The views of a scene show one set of named points, each view turned or mirrored, and shifted as a whole, with a little noise and some points left out.

Scene 1
View 1
duviv: [  6  -5  24 -46  19 -43  44  23 -30 -17 -19  -9 -13 -14  16 -17  23  -8
  -1 -26]
riv: [ -9 -24 -20 -31  -1 -21  12   6 -28  -2 -11  -4 -24  10  -4  -5  -2   2
  19 -27]
guf: [ 19 -20  51 -37 -15 -53  42  12 -25 -48 -20  -1  17   0  -5 -15  10 -27
 -36 -15]
sofiv: [ 10 -28   9 -29  -5 -33  30  11 -26 -16 -14  -4  -9   7   2  -3   3  -8
  -3 -17]
viri: [-41 -44 -52 -52 -13   0  -9  18 -41   6 -24 -45   6  58 -33 -10 -17  14
  43 -27]
Vuk: [  4 -29 -19   3 -18 -25   4 -16 -18 -13   8  25 -43  -4  -8   9 -14  -7
   4 -25]
ruras: [-56 -26 -55 -70   4  -2  -1  26 -45   9 -32 -56   5  55 -29 -21  -4  18
  56 -36]
vis: [ -7 -13   0 -46  15 -32  33  22 -33  -5 -21 -15 -16  -3   8 -16  16   4
  15 -30]
fanuz: [ -8 -29 -34  -5 -15 -18   1 -11 -20  -3   5  15 -43   4 -13   7 -13   1
  17 -29]
Fir: [-15 -44 -22 -38  -9 -18  10  17 -34  -2 -19 -24  -3  36 -13  -3  -8   4
  19 -20]
Mep: [ 22 -12  -7   1  10 -34  24  -8 -16  -1  12  34 -67 -38  21   6   7  -3
  10 -24]
Kiged: [-45  -3 -49 -42   4  -9  -1   7 -30   0  -8 -12 -33  13 -23 -16  -5   6
  45 -41]
numu: [  4 -60   8 -22 -48 -32   7   2 -31 -37 -21 -17  31  48 -34   1 -23 -20
 -24  -7]
Lusu: [-16 -22 -43  -5 -12 -13  -7 -12 -20  -3   6  16 -48   3 -21   3 -15   2
  27 -33]
Rezo: [-42 -13 -22 -54 -12 -20   5  15 -36 -26 -24 -29  11  35 -40 -21  -5  -8
  20 -32]
did: [-26  -4 -22 -18 -14 -24  -2  -8 -23 -26   3  17 -33  -1 -30  -8  -8 -10
  13 -38]
doz: [  7  -5  -9 -43  44 -28  43  27 -29  19 -11  -3 -53 -30  42 -12  27  15
  32 -32]
davub: [-18  -7 -36 -36  25 -15  18  13 -29  15  -5  -3 -56 -14  12  -8  11  14
  43 -37]
zoku: [ -2   3   3 -39  24 -36  36  15 -27  -9  -9   5 -38 -25  15 -15  20  -2
  13 -33]
View 2
ruras: [-19 -14  81   4  -7 -26  45  16  -9 -20  12 -45   7   7 -37 -37   4  16
 -75  23]
Lusu: [  0 -20  13   8  34  13  63   6 -39   7  -3  -1  -8 -14 -50  -8  15  16
 -15 -29]
riv: [ -6 -17  20  16   3   1  35   0 -28  -3  -6  -8  12  -6 -24 -14  -4  32
 -26  -3]
Kiged: [ -4  -9  50   2  20 -16  44  10 -26  -3   5 -15  -5  10 -47 -26  13  24
 -46 -12]
doz: [ 20  11   0  17  -2 -19 -12 -20 -38 -13  -1  32  40  16 -22 -12  -2  83
 -27 -18]
viri: [-14 -15  73  13  -2 -11  57  17  -8 -30  19 -54  18 -24 -48 -30   7  20
 -80  21]
davub: [ 16   6  20  11  15 -17  20  -6 -39  -8   4  13  18   6 -45 -17  13  55
 -36 -20]
zoku: [  3  -6   5  12  -6 -13   5 -14 -35   3 -14  22  16  23  -5 -14 -11  54
 -11 -13]
vis: [ -2 -11  16  15 -15 -12  10  -8 -26  -6 -10   3  22  14  -3 -19 -14  48
 -24   2]
sofiv: [ -9 -28  -2  23 -15  10  26  -9 -24  -2 -16  -6  17  -5   7  -8 -24  31
  -9   5]
guf: [-25 -41  -9  20 -38  16  17 -10 -16  14 -37  -4   9  14  48  -7 -52  17
  14  17]
fanuz: [ -1 -23   5  13  27  19  59   4 -37   2  -5  -4  -3 -21 -43  -5   6  22
 -11 -24]
Mep: [ 13 -11 -33  15  23  15  22 -15 -51  13 -16  39  11  -3 -24   6   1  53
  13 -38]
did: [-10 -25  21   3  19   8  51   6 -32  17 -11  -2 -21  11 -23 -13   1   9
  -8 -20]
numu: [-35 -59  12  23 -26  33  66   9  -7  -3 -22 -50   6 -32  18  -8 -37 -15
 -10  30]
Fir: [-14 -23  30  19  -9   4  44   2 -15 -17   2 -33  21 -22 -20 -17 -11  22
 -42  13]
View 3
fanuz: [-15   5 -10 -10 -17   2  -4   6  25 -13 -53  25 -12 -28  -5  24  -5 -50
 -18  -3]
zoku: [-12  -4  -5 -17  12  -2  -9 -24  23  -9   8  16  -4   7  16 -23 -13 -25
 -23  24]
Lusu: [-20   5 -17 -15 -19  11  -1   1  24 -13 -59  21   5 -36  -6  26  -5 -58
 -15  -3]
numu: [  3  -4  14  -5   4 -26  35  31  42  -6 -32  32 -57 -15 -54  30   1  27
  -6 -55]
Rezo: [ -5   9   2 -28  15  16  27  -8  33   5 -12  -7  13 -25 -49  15  11  10
  -3 -37]
guf: [ -9 -28   6 -17  14 -38  25   6  40 -14  17  42 -56  15 -28 -24 -15  29
 -21 -11]
Vuk: [-22 -10 -13 -10 -22  -9   1  13  28 -15 -51  40 -26 -24  -2  17 -11 -46
 -24   3]
ruras: [  8  36  14 -26  29  38  17 -21  31  14 -17 -35  39 -26 -43  29  20   1
   6 -45]
Kiged: [-11  16  -9 -25   5  33   1 -20  21   1 -29 -13  34 -32 -17  19   6 -37
  -9 -10]
did: [-27 -15 -19 -29 -14   7  14  -5  26 -14 -35  25   2 -31 -24   7  -6 -33
 -17  -5]
vis: [  3   9   9 -16  22   0  -5 -20  26  -5   5   4  -7   7   2 -10  -5  -8
 -16   4]
Mep: [-21 -10 -13  -8 -17 -12 -22  -7  21 -20 -29  44 -23  -5  34  -9 -24 -62
 -34  39]
sofiv: [ -6 -10   2 -12   4 -18  13   8  32 -10 -16  29 -36  -4 -15   1  -8  -5
 -17 -12]
viri: [ 13  42  17 -10  19  30  11  -4  30  13 -42 -26  18 -30 -40  50  22  -9
   3 -52]
duviv: [ -2  -5   9 -16  23 -15   0 -16  29  -4  20  18 -22  18   7 -25 -12   3
 -20  12]
doz: [  5  20   8  -9  23   5 -34 -32  18  -7  10   3   2  16  45 -19 -13 -39
 -26  39]
View 4
doz: [  4   9 -18   6 -16  27 -11 -36  33  -2 -56  29 -12  27  40  31 -14  11
  -5 -24]
davub: [ -6  11 -22   2 -23   7 -12   4  27 -17 -40   8 -10   8  39  17 -28  18
  24 -27]
vis: [-21   2  -1   0  11  -3  -8 -34  23 -12 -36  14   5   2   7  13 -11   4
   5 -18]
fanuz: [-24 -10   0 -20 -15   8  -7  22  33 -43 -30 -21   9 -11  23 -12 -61  10
  27  -4]
riv: [-30   1  -5  -6   0 -11  -7   7  24 -26 -27  -4   6 -12  16  -1 -30  15
  25 -20]
sofiv: [-28 -12  16 -10  20   6  -2 -31  30 -27 -37   0  16  -8  -2  -3 -34  -1
  -6   5]
Vuk: [-16 -15  11 -28 -13  21 -13   7  34 -47 -37 -28  12  -6  12 -18 -70  -1
  20  10]
numu: [-72 -32  38 -17  58 -18  15 -12  30 -45 -14 -19  42 -42 -25 -30 -43   3
   2  16]
Fir: [-53  -9   3   0  25 -12  11   9  30 -25 -22   1  18 -23  13  -6 -24  26
  13 -18]
Kiged: [-27  15 -21  -2 -11 -25 -13  25  16 -27 -18  -5  -2 -14  18   8 -21  17
  50 -37]
duviv: [-13  -3   7  -2  19   3 -10 -59  27 -11 -44  16   3  10  -5  14  -8 -10
  -7  -1]
ruras: [-64  12 -15  15  24 -55   6  26  13 -13  -3  10  12 -35   9   7   7  33
  45 -52]
did: [-17   2   1 -22  -6 -11 -25   9  16 -41 -27 -23   4 -14  -5 -10 -44 -10
  41  -3]
viri: [-72  -1  -6   7  25 -41  17  41  20 -23  -5   3  21 -44  18  -6 -16  43
  35 -43]
Mep: [ 13  -6  -1 -24 -31  46 -22 -19  38 -35 -60 -10  -6  22  26   1 -61 -10
   4  12]
Rezo: [-51   5   4  -1  31 -48  -2   5   9 -27  -6  -5  16 -32 -15  -5  -8   9
  38 -25]

Which points are out of place in each view (at most two, in the order of its rows)? Write - if all are in place.
view 1 => ruras
view 2 => viri
view 3 => sofiv
view 4 => riv

Scene 2
View 1
riz: [-48  14 -11  -2 -16  31   4 -17  -9 -41  34 -34 -23   3  18  46 -11  -6
  -7 -17]
gifiv: [-27  -4   2  10  -7  40  19 -23 -31 -21  29   4 -43 -12  26  68 -39 -24
  -2 -16]
legu: [-42  10 -14   0 -26  18   9 -24  -3 -33  41 -38  -9   9  -1  15   1 -12
 -17 -23]
nonaz: [-16  20  -3 -15  -1 -11 -24  -9 -32 -55  -1 -19 -19   7   5   0   2  27
   8 -61]
popos: [  8 -15   9   7  -7   9  18 -28 -45 -12  14  27 -38  -9   2  26 -35 -20
  -2 -42]
lazem: [-32  17   6 -15  17  -8 -33  -1 -44 -67 -11 -20 -35  -8  25  23 -12  22
  27 -87]
Rago: [ 17   2   0   0 -23  24  14 -28 -34  -8  19  30 -31   6   1  35 -32   0
 -18  19]
puseg: [-44 -18 -10  15 -27  13  32 -34  -4 -17  52 -31  -7   0 -14   1  -3 -46
 -19 -54]
gat: [-59  39 -11 -28   4  -6 -45   4 -15 -83   5 -63 -10   9  18   6  20  41
  13 -69]
pivep: [-40  18  -7  -8 -11  16  -7 -14 -15 -46  21 -30 -21   2  13  30  -6   5
  -1 -35]
mipiv: [  3   1  19  -8  26  -7 -24  -7 -73 -50 -26  22 -55 -21  25  30 -38  12
  35 -97]
Zol: [ 13   6  -4  -2 -23  16   9 -24 -27 -15  20  17 -24  11  -1  22 -21   8
 -21  12]
View 2
gat: [ 27   1  18 -53 -53  22  22   4 -66 -15 -76 -26  16 -16 -11  70 -37  29
 -23 -58]
lazem: [ 25  -8  59 -34 -69   5 -14   3 -44 -12 -35 -33  30 -17 -19  40 -23   6
   1 -61]
popos: [  5   0  43  -5  -5   2 -34 -10  -6   5  39  -1  18   6 -42  16  13 -18
  17 -36]
riz: [ 24   7   2 -37  16  13  -8  -3 -15  -8 -13  19  -8  -5  -7  42 -25   7
   5 -61]
puseg: [ 13   5 -13 -25  -4  28 -14   1   0  -2   9  39 -16  24 -48  87   9  -2
  18 -14]
pivep: [ 19   5  12 -35  -6  15  -2  -3 -29  -7 -22   4   3  -8 -14  45 -20   9
  -2 -53]
gifiv: [ 26  -1  32 -21  15  -6 -40  -4  17  -9  30  29  -8  -5  -9  17 -14 -14
  32 -65]
Rago: [ -9  14  11  -3  54   6 -13 -23 -15  16  43   5  10   8 -27 -10  10  -7
  -4 -40]
mipiv: [ 19 -10  94 -14 -78 -10 -41  -1 -31  -7   4 -42  45 -17 -34  10  -3 -17
  15 -56]
legu: [ 14  10 -14 -32  13  21   2  -4 -19  -2 -12  22  -9   7 -24  61 -10   9
   0 -37]
nonaz: [  9   3  32 -28 -43  16   1  -5 -53  -1 -29 -31  29  -5 -31  43  -9   9
 -16 -41]
View 3
Rago: [ 10  18 -21 -33  -4 -18 -41  -5 -40  32  24 -24  -6  22   8  42  32  13
  14   1]
Zol: [ -7  20 -13 -27   2 -13 -36  -8 -36  22  21 -28 -12  23   4  51  33  12
  10   4]
mipiv: [ -6  -3  46  10   0  26 -73  58  -5   1 -22 -18 -29  -7 -23 -43  -1  17
  11  14]
gifiv: [ 37  -2   2 -21 -33 -24 -26  21 -47  11   6  -7   3   9  19  20  15 -18
 -10   4]
pivep: [-23   7  32   0 -12  -9  -9  14 -36 -22 -18 -18 -10   6   3  50  19 -13
 -17  18]
riz: [ -5   4  21  -8 -21 -22   0   8 -46 -18 -13 -12   1   7  15  56  21 -25
 -20  13]
nonaz: [-50  13  47  11  13  15 -30  19 -16 -22 -23 -27 -29   5 -19  31  21  10
  -5  21]
popos: [ 25   2  12  -9 -11  -4 -41  23 -28  29  32 -19 -27  23  -9   7  22  16
  -5   7]
legu: [-16   7  28  -1 -18 -22  19  -3 -44 -19   3 -15 -13  23   7  82  31 -18
 -36  20]
View 4
gat: [ 15 -27  70 -11   3  16  15 -53 -18  -3 -41 -17 -35 -17  -7  38 -17 -29
  -6  41]
gifiv: [  9 -21 -27  10  11  -8  32  19  34   5   8  10  13 -25  22  -9  -1 -28
  14 -53]
Rago: [ 26  19 -28  28   8   8  16  30   9  11  37  -2  22 -31 -27 -13  -4 -36
  20 -56]
lazem: [  8   4  31   2  18  13  44 -49   0  17 -26  23 -30   8  22  33 -26 -22
  11  18]
mipiv: [  8  40  -1  22  29  14  65 -44   9  36  -5  51 -21  27  36  26 -34 -21
  29  -2]
riz: [ 11 -43   7   1   2  -5   9  13  15 -13  -6 -24   5 -42  -4  -3   6 -31
  -2 -29]
Zol: [ 25  17 -14  26   9  11  11  20  -4   5  31 -11  17 -31 -35  -9  -6 -34
  16 -40]
legu: [ -4 -31  13  20  15  -8   6   6  -3 -16  -9 -41   4 -35 -16 -11   2 -24
 -10 -11]
popos: [ -4  27 -37  45  35  -4  48   8  14  19  20  14  10   2  13 -12 -14 -21
  19 -38]
puseg: [-34 -28  -7  51  38 -28  19  10  -4 -17  -6 -56  10 -22  -2 -29   3 -11
 -21  -8]
pivep: [  9 -26  20   8   8   1  17 -10   2  -3 -13 -16  -5 -26  -1   8  -5 -27
   0  -6]
nonaz: [ 12  14  32  18  16  15  25 -35 -19  10 -12  -4 -20  -7 -13  21 -21 -26
   7  17]

Which points are out of place in each view (at most two, in the order of its rows)? Write - if all are in place.
view 1 => -
view 2 => gifiv, Rago
view 3 => legu
view 4 => riz, popos
